Points on a hilly landscape, in no order, each with its height.
A ball rolls from a point to the lowest of its 2 nearest points, and stops where none of them is lower. Distance is the straight distance between rows; heights are no part of it.
Q_621: [ 18 -51 -11  58  50  91  34  39  47   0   8  30  -3 -37  22  27  19  -8
 -59  -4  70  50  -7 -23 -55  28 -11  30   7  -3 -36  44  11  16 -33 -45
 -41  16 -41 -20  -5   6 -49  28 -29  -1  14 -62 -15 -14  18]  h=3.56
Q_197: [  1 -14   5  10  14  -5 -38 -22  26 -46  24  25  -1 -20 -16  13  28 -10
   9 -11   3 -23  13  29  46 -23 -20   0  -3  -3  78 -38 -31  32 -29  -1
  54 -20  33  24 -64 -63  16 -40  19 -67  22  38   1   6  30]  h=1.14
Q_25: [-28  20  -7  18 -22 -22  10  13   6  38 -19  36  17  28 -23  10 -35 -27
  18  -7 -38  16 -48 -30 -42 -11 -17  23   5  -2 -15   9 -13   6  -6  37
  -8   9   9 -25  18  36  15  53 -30  17  20 -38  21   8 -50]  h=4.54
Q_519: [ 37 -10   2  43   5 -30  36  -2 -60  14 -21  45  28 -22  14 -27  23 -47
   1   4 -43  17  17 -45  -6  37  47  -7  25   9 -55 -22 -13 -43   8  13
  55 -27  22  51 -19  -3 -19  36  17  -7 -52 -19 -49  56 -24]  h=3.49
Q_478: [-23  52  17 -21   0 -17 -20  -8 -36 -11 -40  -2   8  22 -52  -7  14   3
   6  34 -48  15  -1  -2   7 -35  18 -10  19 -13  29 -14  -6   9 -15  18
 -23  21  38 -17 -21  -2  22  71 -27  -3  30  11  51 -51 -34]  h=4.85
Q_661: [-12  32  23 -29   6   9 -47 -18 -30 -11  -2  -7 -20  -8 -40  -3  13  10
  33 -25 -28  17  -7 -16  23 -45  19   9 -21 -19  35  10   3  13   7 -18
   2  -6  55 -23  19   4  32  -7 -35  13  61  -3  19 -59  -9]  h=4.67
Q_186: [-17   1 -29  59 -13 -15   8  31  19  21 -12  29  12  15  18  14   3 -41
   5 -18  -4  43   7  15 -51 -17 -32 -26   8  -6 -15  -8  -2  46 -28  11
 -18  44   0 -38   3  -8  -3  52 -67 -38 -10 -39  -1   4 -70]  h=4.36
Q_607: [-14 -39 -10 -26 -24  14 -12  16  46  10  18  36  26  -7 -18 -13 -11  17
  55  11 -14 -16   4   2 -22  13 -29  16 -41  30  38  -4 -27  -3  29 -23
  59 -36   6 -38  12 -34  26 -62 -12  12  52 -21 -12  38 -39]  h=5.14
Q_29: [ 15 -36 -14 -21  12   5 -13 -34  47 -18  41  28  -4 -40   6  -4 -20  36
   1  -4   2 -90 -22 -22 -35  12 -33  10  -2 -13  17   2   1  -1 -12  -4
 -17   5   4   0 -20  15   7 -42   8 -19   8  31 -83  63 -28]  h=4.41
Q_117: [ 15   3 -12  15 -64   7   2  12  11  13 -27  25  15 -29   2   1   9 -23
  41  23   6  44 -30  27  18 -19  77   5 -42  21 -42  28 -10 -30  30  25
   6 -20  21  19  43  31  35 -17 -58  37   7 -27  38   3  35]  h=2.01
Q_722: [ -1 -25 -10  -3 -13  48  30 -10 -12  -7   6 -10 -12 -18  28 -19   3  37
 -52 -23  29  -9  28   8   0   8   4 -29  12  -7  22  12   5 -10  23 -11
 -17  54  31 -49 -20   8  -7  38  14  42  10   4 -40  21  18]  h=1.15
Q_51: [ -4  59  38  -5  20 -19  19 -21  -5  39   6 -16 -11 -40 -10  21 -40 -32
  21  19  26 -24  -8 -16 -18  12  34  11   3  31 -13  18  32   2 -17  29
 -19 -21  14  42 -11  13 -21  -7  35 -27 -23  16 -35   2  48]  h=5.21
Q_329: [-21  68  41 -17  44 -36 -19  -9  10   8  -3  -7  24 -28 -13  -7  32  16
  14  19 -16 -22 -30  34 -20  17  24  -7 -28  -7 -27  45   6  15 -21  12
 -25  -9   0  27   5  46 -20   3 -76 -46 -17 -18  38  22  29]  h=5.43
Q_843: [  4  -8  -9 -13  -5   4  53  26  47 -14  37  12   7  13 -19 -12 -38  33
  -5 -14   1   6 -19  10  22  22   9  33 -41  -8 -29 -49  16 -61  34  21
  -6 -21 -54  10  39 -10 -21  14   7  16  10  29  -8   5  18]  h=5.24
Q_719: [ -3  41   5   8 -43 -25 -16 -34 -19  40 -31  -3 -52  35 -15  44 -31 -27
 -14  44  -3  -2 -17  12  23 -52   1   1  62  46   8  23  28  50 -28   8
 -17  39  -5  28 -17  30  -4 -33  44 -39   2  22  21 -77  18]  h=3.99
Q_346: [-64  -8  -7 -15  36   3 -38   1  -9  22 -57  28 -12  30 -19   0  53  10
   1  70  17 -17  56   1  11 -34   1  23  62  19 -22 -39  27  24 -15  11
  17  44  16  28 -59 -15  37 -21  17 -38  16  24 -18 -13  -6]  h=1.72
Q_456: [-14  26   4 -32   1 -39  -9 -19 -10  14  23 -18 -20 -39 -47  -6 -63  14
  18  -8  36 -44  -2 -22  -2  33  44  33  -7   9 -19  -3   2  -9  -3  29
 -32 -34 -27  36  26  30 -22 -27  73   6   6 -14 -41  59  32]  h=4.98
Q_715: [-22 -27   2  15 -14 -10 -12  28  18  46 -25  67  12  -1 -53   5 -11 -24
  31  26 -41 -20 -31 -55 -40  26   8  44 -20   1 -42   6 -18  -7  -5  27
   9  -7  18   6  29  23  16 -31 -43  10  20 -55 -16  37 -65]  h=4.72
Q_855: [ 28 -10  17   3  28 -20 -11  25   1   9  -1 -22  13 -35  24   3  51 -60
  18 -34 -27  71   8  16 -11 -13 -11 -35 -20   2 -10 -17 -20  22 -20   7
  50 -22  29 -43   0 -60  25 -23 -31  -5  -5   2   3   5 -28]  h=3.93
Q_302: [ 19   4   2  -4  30  13   8  57 -34 -15  -5 -31 -30   5  91  13 -13   1
  -5 -37  38  73  20  -3  26 -19  -3 -25  -5 -26 -44 -27  25 -16  -5  14
 -16 -15  -2  41  24   1 -41  39  -8  -3 -29  21  12 -39  35]  h=3.72
Q_537: [-11  13  24 -26  64  -2  -4  21 -38   1 -10 -31 -10  -4  53  -1  24 -10
 -26 -40  23   7  17  34  17  21  20 -29  38  -6 -12 -45  25 -16  10  28
 -20  11  39  51   8 -31 -23  43  18 -13 -35  20 -14  -1  39]  h=3.47
Q_446: [-20   5 -23 -40 -20  26 -31  15  26 -11  14 -14   1  -5  19  28 -11   5
  10 -50   7  -2 -38 -19  37 -53   1  46  -1 -39  16 -11  -2  19  17  -9
  34  38  13 -16  37  29  25  10 -29  37  67   7  -8 -28 -21]  h=4.46
Q_556: [ -5  22  12  51   4   7  72  52   9   7 -19   4   7  56   8   5 -16 -37
 -23  13 -25  32  20 -20 -22  27 -14 -18   7  17 -26   2  38  -6   6  34
 -10  43  -2   2  22  26 -15  57  13  13 -73   9 -25 -15   8]  h=2.55
Q_214: [-18  23  -2   8 -33  23  15   6  26 -27  23  -9   0  30 -44 -23 -28  35
  -8 -29 -22 -34 -14  18  34 -16 -19  21 -59 -16  -9  -5  59 -28  64   1
   2 -15 -42 -27  62 -13   1  16 -25  -1  41  -1  37 -40  13]  h=5.03
Q_527: [ 35  11  47 -14  41  -7  -6  13 -21  34 -19  -7   5   2  52 -14  24 -12
  37  33 -31   9  34 -27   4  32   3 -38  -6 -13 -59  38  20 -38  24  15
 -22 -40 -15  34  64  39   7 -19  13  25 -32  16 -11  15  25]  h=6.71
Q_925: [-23  10   7 -45  17 -22 -53 -30   4 -10 -11 -27   7  -4  11  10  24  59
  17  20  40 -34  12 -16  50 -17  -3  18  18 -62 -17   6 -24 -19 -10  -4
  -7 -32 -22  26 -22  57  16 -35   8 -20  65  32  13  18  22]  h=4.03
Q_489: [ 29  58  -5  26 -69 -18  29 -24  37 -16 -11 -34  17 -14  -8 -12 -15 -17
  22  26   7  18  -3  38  48 -50  36 -24  -6  11  16  30   7  41   6  32
  -6  21 -13  -2 -26  47  18  33 -31 -11 -35  38  33 -34  43]  h=3.54
Q_307: [-30  19  10   1 -29 -19  -9 -54   8 -24 -14   2 -23  12 -34   2 -30  19
  13  22  15 -53   2  19  33 -21  -7   6  -4  20  67 -28   1  22  -7  -3
  17 -17   3  11 -32 -28  15 -26   9 -49  25  18  29 -48  28]  h=0.84
Q_484: [-17   9 -22 -56 -12   0 -39   3  21 -27   0 -48  10  15  11  19  18  40
  12   5  25  18 -21  28  66 -30  -1  35  -9 -54  11  -1 -18   4  28  -5
   6  -9 -27  35  17  30  24 -12   6  33  38  26  45 -13  47]  h=4.25
Q_92: [ -6  25  14  50  25  20  30  23 -10  38 -54  18  -6  59   5  30  10 -26
 -30  72 -20   2  39  16 -39  -3 -21 -18  65  35  -6   2  38  33 -24   3
 -15  57  21   4 -25  -8   8  34  39 -14 -46   1 -27 -19 -15]  h=2.27
Q_608: [ 37 -28  30   8  53   1  -7 -22 -62  34  13  -1   9 -60 -33   0  15  16
 -32  -9   0  23   5  -2   0  50  46   5   3  18   7  27 -16 -36  18  -4
 -28 -37   4   7 -22  18 -13 -44  58   3  26 -19 -46  37  41]  h=2.00
Q_474: [-49 -66 -30 -22 -18  39 -25   5  61  39  -9  50  13  12  -1 -19  20   0
  10  24  21 -27 -15 -31 -25   9 -10  45 -38  13 -35   4 -25  -3  10  12
  -5  -4 -10 -11  18  12  24 -46 -42  12  52 -44 -21  61 -64]  h=4.93
Q_571: [ 19   5  14   1 -34 -15  -7 -53   0  10 -19 -13  24 -20  22 -21  -5 -10
  55  47  29  35  31  17   0  -6   5 -47  -3  28  25  -8 -28   7 -29   8
  98 -47 -18   2 -51 -42  55 -67   8  13  -9  24  31 -12  40]  h=5.41
Q_726: [  2 -19  48 -22  63 -39 -31  32 -40 -11  -9 -19  51  -6 -16  -4   0   0
   0 -26 -18  17   8   6  11  26  35  -6   3   2 -14 -60 -22 -33  23  23
  52 -33 -29  37  11 -72  -5  14  63 -20 -13  22  15   9  -1]  h=3.17
Q_160: [ 25   3  17  54 -41   4   8 -40  -8 -17 -13  29  -3 -10 -48   0 -23   8
   9  14 -20  -6   0 -14  39   4  16  20  -5   7  19   3   4   4  20   6
  37   3 -30 -11 -21   4   6 -35  21  -1  16  -8   4 -43  10]  h=1.27
Q_902: [-73  13  -2   7 -40  -9  32  57  -5  29 -12 -52 -10  10 -21   8 -27 -29
 -25 -18  29  65  14  36 -15 -22  12  14  13  47  25 -31  29  23 -25  -6
 -33  55  34 -11  11 -11  -3  13  21   4  11  35  50 -88  -1]  h=4.71
Q_975: [-13 -32 -49  -1 -53  25  -9 -12  -3 -21   0   7  26 -20  49  -6  -1  19
 -31 -21  36 -22  -2  45   9 -27 -14 -44  34 -27  41  19 -28  46  11  -1
  21  83  29 -26 -32  12  16  47 -21  34  71  -9 -15  17 -19]  h=1.55
Q_819: [ -8 -10   7 -22 -18  20  59   4  -7 -48  12 -10 -18 -21  32 -40 -36  11
 -48 -51   2 -26  30 -10 -18  31  49 -22 -10  18   0 -51  -6 -55  17  -2
 -24   0  45   1  21  -5  -1  60   2  36 -23  11 -34  14 -13]  h=1.61
Q_611: [  0   3   9  50  21   7  18 -16 -15 -29  -7   7  27 -50   3  10 -31  25
  18   0   3 -18  28 -68 -18  31 -12 -15 -12 -46 -32  37  -7 -75 -14  -6
   3 -54  -2  -6  17  39 -30  58 -18  10  19   8 -10  34 -13]  h=6.39
Q_782: [ 66 -25  -8  38  13  -2 -21 -26 -50  14   9  -1   4 -57  24  -4  36 -12
  -6 -17 -32  12  -5   6  12  23   5 -29   4   0  51  56 -41  13  21 -40
   7   4  18 -19 -32  21  -3 -40  32  25  -3 -19 -19  37   9]  h=1.56
Q_583: [  4  14  13 -41  -6 -21 -60 -56 -15   4  27  11 -32 -21 -30   2 -31  23
  18  -7  19 -69  -3 -34  -5  23  15  13  19 -11 -34   9  19  35 -11   7
  -5  -4 -14  18   0  32  12 -71  41 -14  42  10 -60  30  -6]  h=4.70
Q_175: [  6 -62 -62 -69  -9  48   5 -21  59  -7  69 -42   6 -25  14  -9 -14   0
 -29 -37  63 -15 -62  21  24 -24  14  50 -16 -25  20  42   3  -2  -1 -34
  11   5 -22   8 -15 -24 -17  -7 -29  47  76  11  10  15  14]  h=3.76
Q_220: [ 24  48  -1  -5 -38 -26 -27 -44  15   5 -33 -30 -23   7  24  21   7 -31
   5  65  -4 -17 -27  20  30 -48 -12 -16  21  16 -11  47   4  58 -40  32
   8  21 -44  37 -60  31  -7 -11   6 -39 -25  20  62 -34  32]  h=3.78
Q_963: [ 17  52  51 -23 -52 -44   8 -32  -5   8  16 -23 -15   5 -22 -60 -46  -7
  21   4 -52 -30   5  16  -6  -7  17 -21 -13  57  58 -13  -3  52  -8  11
 -13  27  44  -7 -15   9  20 -20  23  12 -47   4  21 -41   8]  h=3.11
Q_613: [ 17 -65  -1   4   3  25  -8 -20  67 -22  56  33  17 -85  -7 -20 -11  13
  15 -36   2 -64 -46   8 -41   6 -31 -10 -29  -2  27  66   2 -14  -6 -50
   7 -15  25 -38  -2  -3  -2 -51 -22  -1  35  17 -49  45  -3]  h=4.22
Q_681: [-10 -22  -6  -5  13  21  -4  15  -6  25  -2   0 -54  32 -25  47   0  -2
 -12   0  42  15  -4  11  14   9 -17  52 -15  -5  -1  17  26 -11 -19  -9
 -45 -29 -17 -37  48  -7   4 -63  10   5  47 -45  36 -20  17]  h=4.23
Q_143: [ 44 -11  15  42  22   3   3  -5 -22 -31  -7   2 -24  13  -7  12   6  -2
 -10  14  -8 -13  28 -37  28  40  -8  19   0 -23 -28  -1  -6 -25   9  -1
  29 -45 -60  15  18  11   4 -46  50 -14 -25 -22 -13   2  -1]  h=1.87
Q_506: [ -1 -35  -8  35  43  49   0  29  22  24   0   2  -1 -36   0  57  32 -25
 -12   3  26  38  -6 -13 -28  46  -8  71 -22  -9  -8  32  -1 -11 -24 -30
 -30 -22  -9  -8  22  33 -23 -35 -15  20 -15 -51  13  16  19]  h=3.85
Q_127: [-15   7 -25  15 -13  22  -1   9 -36 -11 -30  35 -54 104  14   4  -5  22
 -15  14 -22 -16  42 -59 -13  -8 -59   2  37 -14 -19 -39  38  34  -2  16
  -8  13 -11 -10  25 -13  20   7   8 -15 -18 -29 -22 -35 -40]  h=5.88
Q_870: [ 41 -39 -43  61 -45 -11  -4   0 -32  -5  -4  15  21 -42  36  -4  -3 -31
 -11 -26   0  48   4  10  10  12  -5 -57   9 -15  41  44 -24  42   7  -1
  24  42  -9 -51 -12  22  -4  19  -1  43  33 -37 -17  11 -14]  h=1.95
Q_430: [-24 -31 -51  13 -36  30  21   6  -1 -24  -8  18 -22 -20  11  18 -29  11
  30   9  55  42  20 -12  29  11  58  55 -34  16  -7 -34 -29 -61 -17 -27
 -36 -52   4  32  67  23  -9  24   0  58 -11 -17  45  -2  43]  h=2.75
Q_31: [  4 -32 -39 -19   2  -1   6  13  21  -4   3  22 -27 -53  14  -1 -31  18
  37 -10  38   4   1 -36 -10  36  35  51 -39 -11 -54 -11 -23 -71  -8  -3
 -39 -77 -22  23  62  45 -20   6   3  45   5 -35   6  56  16]  h=3.09
Q_561: [-45  53   7  13  14 -17  -3   0 -10 -21 -26 -20  26 -35 -12  15   8  -6
   1   6  -8  15   8  46 -10 -30  42 -10  11 -21  69 -32 -26  44 -29 -13
 -31  56  76 -11 -22  17  23  88 -11 -16   4   5   8 -31 -32]  h=4.97
Q_905: [-34  23 -19 -52  15 -17 -48 -38  30   4 -20 -30 -42  59 -13  16  23  31
 -15  31  11 -57 -13  -3  32 -27 -41  48  26 -54 -29 -22   8  34 -10   7
 -15   1 -35  41 -33  39  12 -20 -12 -51  37  20  11   4   5]  h=3.80
Q_409: [ 16  -3  54  23  21  -5  -1  -7 -68  51  15 -17  11 -52 -14   6 -24 -23
 -12 -34  23  55  19  25  28  42  49 -16 -13  32   5  12  14 -33  36  -8
 -13 -31   3   4  25 -27 -21 -13  71  23  23   1  10 -28  68]  h=2.44
Q_105: [-31  37   9  45  20 -15  -5   3 -48 -25 -25   1  27 -76   9  16  18   3
  21   1 -11  -4  18  31   4  19  38 -25 -12 -11  30  21 -31   6 -15  -9
 -20   8  54  -3   0  23 -14  50 -15  -8 -15 -60  26  20   8]  h=5.10
Q_367: [ -1  36  16  -1  25 -19 -19 -44 -57  25 -42  32 -26  91  -1 -12 -17 -22
   3  49 -32 -12  41 -85 -11   2 -13 -12  58 -16 -29  -1  20  -4 -30   9
   4 -19   8  27  16 -24   9  31  22 -27 -23  21 -29 -38 -57]  h=6.06
Q_181: [ 29 -71 -67 -24   5  43   3 -28  44 -22  73 -57  42 -45  22 -22   9  19
 -13 -18  54 -31 -39  -2  -7   2 -22 -11  -7 -31  40 101  16  -5  18 -53
  20  -5  -3  -8 -11   1  -1 -44 -30  23  37  48 -31  42   4]  h=4.00
Q_168: [-31 -34 -19 -10  32   4 -38  -2  16 -29 -20 -12   2  10 -17  16  43   3
  11  25  27  22  32 -12  29 -12   1  14   5  -8  23 -62 -36   4 -16   8
  46 -12   4  26 -46 -38  42 -51  21 -21   8  23   7   9  10]  h=1.40
Q_540: [ 27  -5   7 -58   0 -10  23  13  40 -40  37 -37   9 -15   5 -29 -14   0
  13 -28 -31 -37 -30 -10 -12 -28  20 -24 -33  -8  19 -42  -8 -23  39   8
  40 -10  14 -23   1 -37  31 -11  15  10   1  43 -43  34 -20]  h=2.41
Q_751: [ -7  17  14  35  -6  -7 -14   0 -11 -13 -47   9  43   4  20  10  52  25
  11  44  -3 -53  41  24  12  19  14 -13 -18  -4 -32  26 -25  -7  -7  12
   0  -3  10  23  -8  24   9  14 -45 -21 -28 -37  50  37   8]  h=5.27
Q_334: [ 14  21 -13  23 -22 -26  70  45   2  -8 -16 -38  20  34   7  -9  -3 -13
 -19  11 -31  42   7  51  -9  -5  23 -25 -17  27   2 -43   5  -6  14  26
 -40  25  10  23  -7  11  -4  61  -3   3 -97  17  25  -4 -10]  h=2.82
Q_32: [-58  15 -28  25 -24  30   7  56  25  22  -6   2   3  42   2  17   7 -30
   7 -11  44  67   7  23 -19 -61 -36  14   2  16  17 -26  33  53 -17 -13
 -25  61  15 -43   3 -33   4  15 -36 -42  -3 -15  13 -56 -14]  h=4.53
Q_404: [ 45  29  12  26  39 -24  19 -14 -57  17 -32   9  -1  20   4   3  17 -60
 -14  16 -42   8  19 -24  -5  -1  32 -18  28  19 -20 -20 -10  -1 -21   1
  28   5  18  34 -47 -47 -33  43   6 -54 -89  21 -14  -7 -25]  h=3.27
Q_724: [ -8 -35 -17  10   8  12  32  17  62 -16  57 -10   7 -26  22  -7 -24  31
 -36 -77  32 -18 -54  11 -52  16 -25   5 -23  -8 -31  43   5 -20  -2 -32
 -18  19 -56 -46  25  -8 -54  40 -17  22   9 -43  -1  34   4]  h=2.91
Q_684: [ 23 -44 -53 -39 -21  14  -7 -12  18 -19  24 -13 -13 -21  11  -1 -16  10
 -19 -32  52 -17 -28 -18  12   8  18  28 -14 -23 -12  35 -15 -47   6 -20
 -10 -26 -32  14  30  21 -20 -11   7  60  52 -19   9  42  27]  h=3.48
Q_725: [-13 -37  22 -13  58 -15 -17  55 -40  13   7 -21  13 -13  16  12 -15  -4
  14 -45  44  64  20  27  28  52  10  11 -13   4  -2 -55  -9 -33  29  -3
  -5 -43 -38  35  42 -48 -26 -16  87  29 -19  -3  27   0  57]  h=2.84
Q_604: [  9  -7 -13  -4 -31 -16   3 -18  46   4  12  21  32  -5   5 -27 -21 -14
  63  54  -4  20   6  47   2  10 -53 -30 -13  29  75 -18 -25  16 -12 -31
  77 -20  -3 -10 -54 -71  44 -69   2  10   9   0  21  13 -23]  h=5.29
Q_10: [ 39  15  14 -26 -70 -12 -19  -2 -10   5 -25 -16  12   4  -5  -4  18 -47
  37   5 -46  36 -13   6  41 -46  70 -16 -10  37 -11  26 -12  13  31  33
  39  -3 -10   6  23 -26  34 -23 -27  21 -26  -8  57 -48  21]  h=2.46
Q_953: [ -3 -30 -32  -8  -4  -2   9  14  34 -19  38  -4 -36 -24  13  29 -57   0
 -16 -81  15 -39 -60  -9 -24  22 -41  20 -14   1  26   5 -25  35 -33 -38
 -23  35 -28 -13   4  -6 -40  10  -5  13 -24 -44   2  29 -10]  h=3.19
Q_35: [-30  12  13  31  50  32 -12  16  -8  11 -51   9  -8  22 -14  24  64  10
  -1  93   1  17  71   0  11   0  13  21  46  -3   6   9  -3  -4   3 -13
 -32  47  34  -1 -25  30  28  -5  28   9 -31  -1  -7  -9  18]  h=1.99
Q_141: [  2  -9 -34 -48 -28   3  35  14  12 -30  30  12   9  47  -6 -39 -27  71
 -34 -12  -1  26 -22 -26  -2 -14 -30  10  -5 -42 -23 -85  11 -40  42  57
   2  -6 -68  18   2  11  -4  58  12   8  25  48 -26   9  -7]  h=5.42
Q_832: [  4  58  44 -40  49 -27 -21 -12   4  41  17 -25  -3 -24 -33  16   2   4
  25  12  -1  -5 -50 -10 -17   7   1  17 -16 -11  -5  38   7   8 -26  10
 -11  -1  11   9  -5  64  -3 -31  -5   4  19  10 -13 -29  63]  h=5.37
Q_433: [ 27 -32 -27  13   9  76  46 -11  64   2  52  -2 -20 -10  13   0  14 -19
 -27 -34  54  25 -25 -15 -31 -13 -35  22 -40   0 -23  29 -14 -15 -28 -35
 -38   1 -34 -50 -14  -4 -33  15 -52  16  20 -11   3   3 -11]  h=3.24
Q_987: [ 43 -37  36   7  41 -37   3  37  -8 -36  20  -7  -4  18 -19  -3  50   4
  -6 -28 -31 -13  17  17  31  50 -40  -3  -1  -5 -43  -5   0 -71  28 -65
  36 -70 -46 -13  31 -32 -34 -53   8 -27 -25  -5  11  23 -15]  h=2.47
Q_45: [-16  17 -37 -17 -10  18 -53 -43  36  23  22  41 -25  42  -7  27  15   8
   7  11   7 -17 -38   2   2 -37 -67  55 -25 -35  30 -14 -19  48 -18 -18
 -30  -2  10  16 -41  21  12 -33 -45 -46  33 -11   2  10 -42]  h=3.59
Q_947: [-47  30 -32  -7 -60  24  49  60   3  32 -17 -30 -25  15  38  36 -21 -26
 -24 -15  54  51 -16  11 -27 -46  23  -9  49  74   4  -6  36  -4 -19  -3
 -54  66  19  10  25  25 -43  15 -10   2 -22  16   7 -41  18]  h=4.87
Q_247: [  43    1   45  -29    1  -36   13  -15    2  -22   43    0   23  -11
  -51  -42   17   39    5   -3 -101  -53  -17   19    6  -18  -11  -28
  -15   31   25   -3    5    3   38  -20   35    9    2  -25  -32  -26
   14  -19   14  -12  -41   26  -34   13  -40]  h=2.05
Q_427: [-12  -8  -9   1  11   3  19   3  18 -11  21  20   3  56 -16 -17 -17  59
 -28  -4 -19  -2 -10 -33 -26  -6 -98  -7  -2 -36 -15 -40  19 -31  26  35
  19 -20 -52 -45 -27 -21  -2  16  -1 -19  19  28 -20  14 -44]  h=5.58
Q_453: [-38  -8 -14  36  15  37  34  33  -9   5  11  54 -14  69 -23  18 -28  33
 -29  11 -15   4   7 -54 -55  14 -71  -2  20 -24 -21 -31  49  -2  -7  -7
 -12  22 -12 -29  -2 -22 -15  46 -29   4   6 -18 -33 -19 -46]  h=5.73
Q_280: [  0  13 -48 -10 -45  16   6 -64  36   4  44  20 -51  25   3  29 -30  -2
 -34 -39  22 -46 -63  36 -20  -6 -48  22  -5   0  22  -5 -19  27 -17 -23
 -64  15   3  -9 -29   6 -10   8 -30 -19   8 -15   0   4 -16]  h=3.42
Q_254: [ 22 -18  22  36  27   6  11  38 -48  12 -18  29  26 -39  39  -5  34 -47
 -11 -36 -16  34  12   1 -21  16  24 -34  24  11 -47 -31 -12 -22   2  16
  61  -9  45   2   3 -44 -16   8 -39  -4 -20 -26 -16  25 -35]  h=3.70
Q_351: [ 22 -38  26 -20  34  11 -20 -12  -7 -20   5  28  48  29  -8 -41  57  47
 -17  30 -65 -61  19  31 -11 -31 -59 -52  18   6   9  27  22  23  24  -2
   9  39 -10 -34 -35 -28  15 -22  21 -16   4  58 -37  -6 -42]  h=1.71
Q_183: [ 17  21  28  24  46 -15   2 -41 -40  -3 -12  23  10   3  21  -7 -18  -1
   3  16 -29 -40  27 -71 -28  28 -27 -45  36 -30 -28  22   4 -18 -34  18
  18 -37  13 -15   2  29 -15  19  14   1  13  23 -65  12 -44]  h=6.23
Q_516: [ 12  41  47 -48 -46 -39 -31 -11 -13  -8   4  -1 -24   9 -36 -38 -13 -13
  52  47 -68   5 -31 -28  -5 -60  49   4  12  54  27  19  -8  45 -20  23
  35  19 -14   4 -29  -4  15  -7 -27  -5 -47  -9  39 -77  30]  h=2.83
Q_852: [ 11  23  33  -9  32 -59  17  15 -26 -12 -17 -41 -12  46 -31   6  12 -38
  -1   8 -73  17  11  18  -4   7  12  -8 -14  22  -4 -30   6  -2 -21  -2
 -20  -7  18   9 -29 -43 -13  55   4 -30 -84  30  49 -25 -28]  h=3.06
Q_845: [ 10  20 -22  -6 -48 -26 -28 -37 -60  32 -22 -12 -39  55  20   9 -22 -23
 -40   1  14   1  19   9  11 -19  28 -20  75  58  36 -30 -21  54   7   3
 -11  20  27  35 -30 -21   7 -39  83 -21 -45  10   0 -39   5]  h=3.87
Q_687: [ 28  57  -5  22 -78 -23  30 -47  56 -11  27   8  10  14   2 -54 -16   4
  33  36 -32 -39  -8  32   7 -19  -8 -40  -8  19  57  40 -17  56   3  12
  12  29  12 -30 -29  39  28  14 -23  13 -36   4  -5   8   2]  h=3.34
Q_496: [ 10  10  18 -19 -26   2   7  -1 -21   1   2  -9 -35  77 -39 -19 -16   8
 -24  -8 -26 -19   6  27  30  15 -14  -1 -17   4  -9  31  43 -13  38  -5
 -30 -21 -49 -43  49 -30   2 -42  39  31  27 -15  37 -45  10]  h=4.69
Q_153: [-14  12  21   3  64  -4  11   3 -68  14  -9   9   8 -33  13  -5 -19  11
  22  18  11   9  49 -48  14  69  12 -17  16 -52 -25  24  16 -63  22  -3
 -22 -56   3  50  57  31 -48  48  44  31 -19  17 -24  21  20]  h=6.54
Q_422: [ -9 -22 -10   1   9  16  -4  56  41  23   7 -21  32 -15  43  14  28 -36
  28 -22  26  55 -17  -7 -25  -8 -26   1 -33 -14 -17 -13 -24  23 -12  16
  16  30   1 -28  17  -2  10   4 -57  13  14   2  -1  30 -15]  h=4.15
Q_96: [ -6  17  13 -26  25 -33 -50 -20 -66  23 -28 -36 -26  51  21 -15   8  -2
 -55 -28   5  -6  19  13  -1  15  37 -18  60  32  -8 -70   4  27  10   2
 -11   8  21  32 -11 -54   0  28  63 -35 -54   7   5 -13  19]  h=3.66
Q_82: [ -7   5 -39  -2 -71  23  18   5  12 -19 -13 -22 -29 -25  17  16 -12 -18
  22   5  22  14  -6   2  13 -23  67  28 -25  11  36   2 -28 -14   7  -6
 -22  -9  67   2  31  18  21   6 -18  57 -18 -40  34  10  20]  h=2.42
Q_34: [ 10 -36  34  25  46  -1  -5  33   3 -30 -16  -4  60   0  -3 -17  79  33
 -19  -6 -42 -43  27  43  -5  17 -43 -50  -2 -10 -18  52  27   9  15 -20
  14  34 -14 -38  11 -13 -10  -2 -24 -37 -25  15  -8  21 -36]  h=2.08
Q_545: [-13 -48  16  18  28  24   5  41   7 -35  24  14  37  -2  -3 -11  45  40
 -31 -41  11  -2   5  33 -14  38 -32 -14 -15 -30 -13   0  14 -34  20 -12
  25 -26 -22 -26  20 -31 -25 -13 -37 -19  20  -6  10  21   4]  h=2.48

For each start below, name the point where the ball stops.
Q_832 | Q_117
Q_105 | Q_724
Q_404 | Q_307
Q_453 | Q_724
Q_719 | Q_117

For each start below, name every point that the ball comes to, in order.
Q_611 | Q_183 Q_367 Q_127 Q_453 Q_427 Q_141 Q_843 Q_214 Q_496 Q_681 Q_506 Q_621 Q_433 Q_724
Q_422 | Q_855 Q_254 Q_519 Q_404 Q_852 Q_334 Q_556 Q_92 Q_35 Q_346 Q_168 Q_197 Q_307
Q_329 | Q_751 Q_105 Q_561 Q_478 Q_661 Q_446 Q_484 Q_925 Q_905 Q_45 Q_280 Q_953 Q_724
